Each row is a point on a tangle of strands that fork and nearly touch. The rows are in no order.
Points whose rows are less than 21.5 apart are linked; no others are.
Q_466: [ -3   8  11  -3  14   8 -13 -25 -12]
Q_146: [ 33  -7 -10  37  16   9 -20   4   9]
Q_398: [ -8  20  -1 -33   8 -21 -31   8 -18]
Q_678: [ 12  -6 -15  19   8   1 -34 -20  18]
Q_792: [ -4  20  -1 -13   4 -27 -23  25 -18]
Q_471: [-20  10   4 -12   1   2  12  36   6]
Q_392: [  7  -4  -2 -23 -22   9  20  38  -4]
Q_756: [ 31 -29  30  -1  -5   9   4  11   5]
Q_64: [ 11   1   6 -18 -14  11  27  32   2]
Q_577: [ -7 -15 -30   7   0   4   6 -30   2]
Q_345: [-25   0  -5 -13 -10   3  17  46 -10]
Q_274: [-15 -14   7  27 -16  -3  15  -5  17]
Q_685: [ 13 -10 -20  16   4  -5 -27 -21  25]
Q_564: [ -6  -2  -5 -17 -18  12  25  44  -7]
Q_480: [-15  24  -2 -34  12   7  -4   1 -12]
Q_517: [ 45 -27   9   5  14  10 -15   6 -10]
Q_643: [-15   0  15  24 -14   1  23   2  15]
Q_444: [-23  25 -12   6   1   0  20 -24 -11]
Q_477: [ 28 -26  31  -5 -11   5  11  15  10]
Q_929: [ 41  -7   8   0  12 -21 -16   5 -34]
Q_46: [ -5   8   0   5   7   9  -7 -32 -14]
Q_503: [ -5  14  12 -25  17 -18 -18   4  -9]
Q_226: [ -4 -23 -16  18  -7  -3  -9 -14  24]
Q_186: [-11  21  -2 -37  12  -4 -16   4 -14]
Q_181: [ -8  19   1 -21   7 -26 -26  19 -14]
Q_216: [ 40 -21   9   5  17   0 -10   6 -20]
Q_126: [ 12  12   3  -7   8 -23  -2  25 -17]
Q_404: [ -8   4  22   0  15  -1 -10  -9   0]
Q_504: [ 36   5   7  -1   8 -26 -15   9 -34]
Q_225: [ 11 -13 -27   8   3  -2 -19 -25  23]
Q_237: [ -4 -24 -14  26  -8  -4  -3  -7  25]
Q_780: [-14  -7 -29  11   3   0  13 -30  -7]
Q_499: [ 38 -14   9   2  15 -12  -8   6 -28]
Q_615: [ 17  -3  13 -19 -16  11  25  26   6]
Q_329: [ -7 -22  -4  34 -13  -1  15  -1  17]
Q_778: [-10  22  -5 -38  10 -12 -24   5 -22]
Q_76: [ 17  -5  -6  31  17   2 -35  -4  14]
Q_860: [ 21  -7  21 -13 -13  11  26  19   8]
Q_567: [-22  14  16   2  -9   6  16  10  19]
Q_700: [-13 -28 -14   7 -12   2   8 -21  21]
Q_967: [ -7   2  17   2  11   4 -13 -18  -3]
Q_176: [ 21  -7  -6  36  17   5 -24   2   9]
Q_25: [  5 -15 -29   6   0   1 -12 -27  16]
Q_923: [-18  -4   2   4 -18   2  14 -25  10]
Q_706: [ 25  14   2  -7   0 -22  -6  21 -25]
Q_435: [-13  -2  -8 -14 -18   6  19  45 -16]
Q_838: [  0 -13 -31   7   2   4  -4 -30   4]
Q_137: [-16  27  -3  -4   1   9  13 -22 -10]
Q_180: [-20  33  -5 -19   6  16   9  -6  -9]
Q_110: [ 35 -33  27  -1  -1   3  -5  12   1]
Q_822: [-12  17  -7   8   9   4   5 -31 -17]
Q_172: [-20   6  -2 -12  -5   2  14  43  -2]
Q_724: [-16  12 -15  14   7  -1   8 -30 -16]
Q_97: [-30  15   9 -17  -8  14   8  15  14]
Q_323: [-18 -26  -6  12 -17  -2  13 -17  22]
Q_149: [-20   9  17  11 -13   2  18   2  19]
Q_661: [-18  29  -5 -28   9  14   2  -1 -11]
Q_57: [ 44 -24   5  15  10  21 -14   5  -2]
Q_551: [ -8  13  14 -19  16 -14 -11   8  -2]
Q_29: [-28  17   7  -7 -24  12  19  -3  21]
Q_910: [ -6 -27 -21   7  -6   1   0 -21  23]
Q_924: [ -8  10  20 -10  16  -7  -7   3   0]
Q_832: [-21  15 -13   4  -7   0  24 -26  -6]
Q_897: [-19  -7   9  14 -18  -2  13 -14  17]
Q_454: [ 29  16   4  -3   3 -27 -13  16 -30]
Q_557: [ -1  16  11 -29  21 -12 -18  -8 -15]
Q_711: [ -2 -24 -11  33 -10  -3   6  -1  22]
Q_474: [-20  -1  -5  -2 -20   1  24 -27   9]
Q_587: [ 24 -17  29  -8 -12  11  20  14  10]
Q_892: [  6  20  -2  -8   3 -27 -15  28 -21]
Q_336: [-30  19   5 -16 -18  18  13   2  15]
Q_784: [ 38 -11  -5  30  19  15 -18   6   0]
Q_178: [-19   2 -24  14   5  -4  15 -29 -11]
Q_288: [-24   8   8  -2 -24   4  21 -13  19]
Q_297: [ 37 -17   0  23  18  15 -13   7  -6]
Q_196: [ 13  -4  -8  23  14   2 -39 -15  14]
Q_198: [-18   8 -10   1 -14   3  25 -29  -1]
Q_754: [-23  14  12  -8  -3   7  12  22  14]

A fork is a point with three links, a tip a point with one. Leave the first point through the second and follow the links. Name the first fork or tip that comes.
Q_398; Q_778: Q_180
Q_329; Q_711: Q_323
Q_226; Q_237: Q_274
Q_897; Q_923: Q_137
Q_288; Q_29: Q_754

Name the points in between on the shortest way along the links from the first point to the second, in order.
Q_577; Q_685: Q_838, Q_25, Q_225
Q_444; Q_329: Q_832, Q_198, Q_474, Q_923, Q_897, Q_274
Q_564; Q_615: Q_392, Q_64
Q_700; Q_329: Q_910, Q_226, Q_237, Q_711
Q_180; Q_181: Q_661, Q_480, Q_186, Q_778, Q_398
Q_724; Q_967: Q_822, Q_46, Q_466
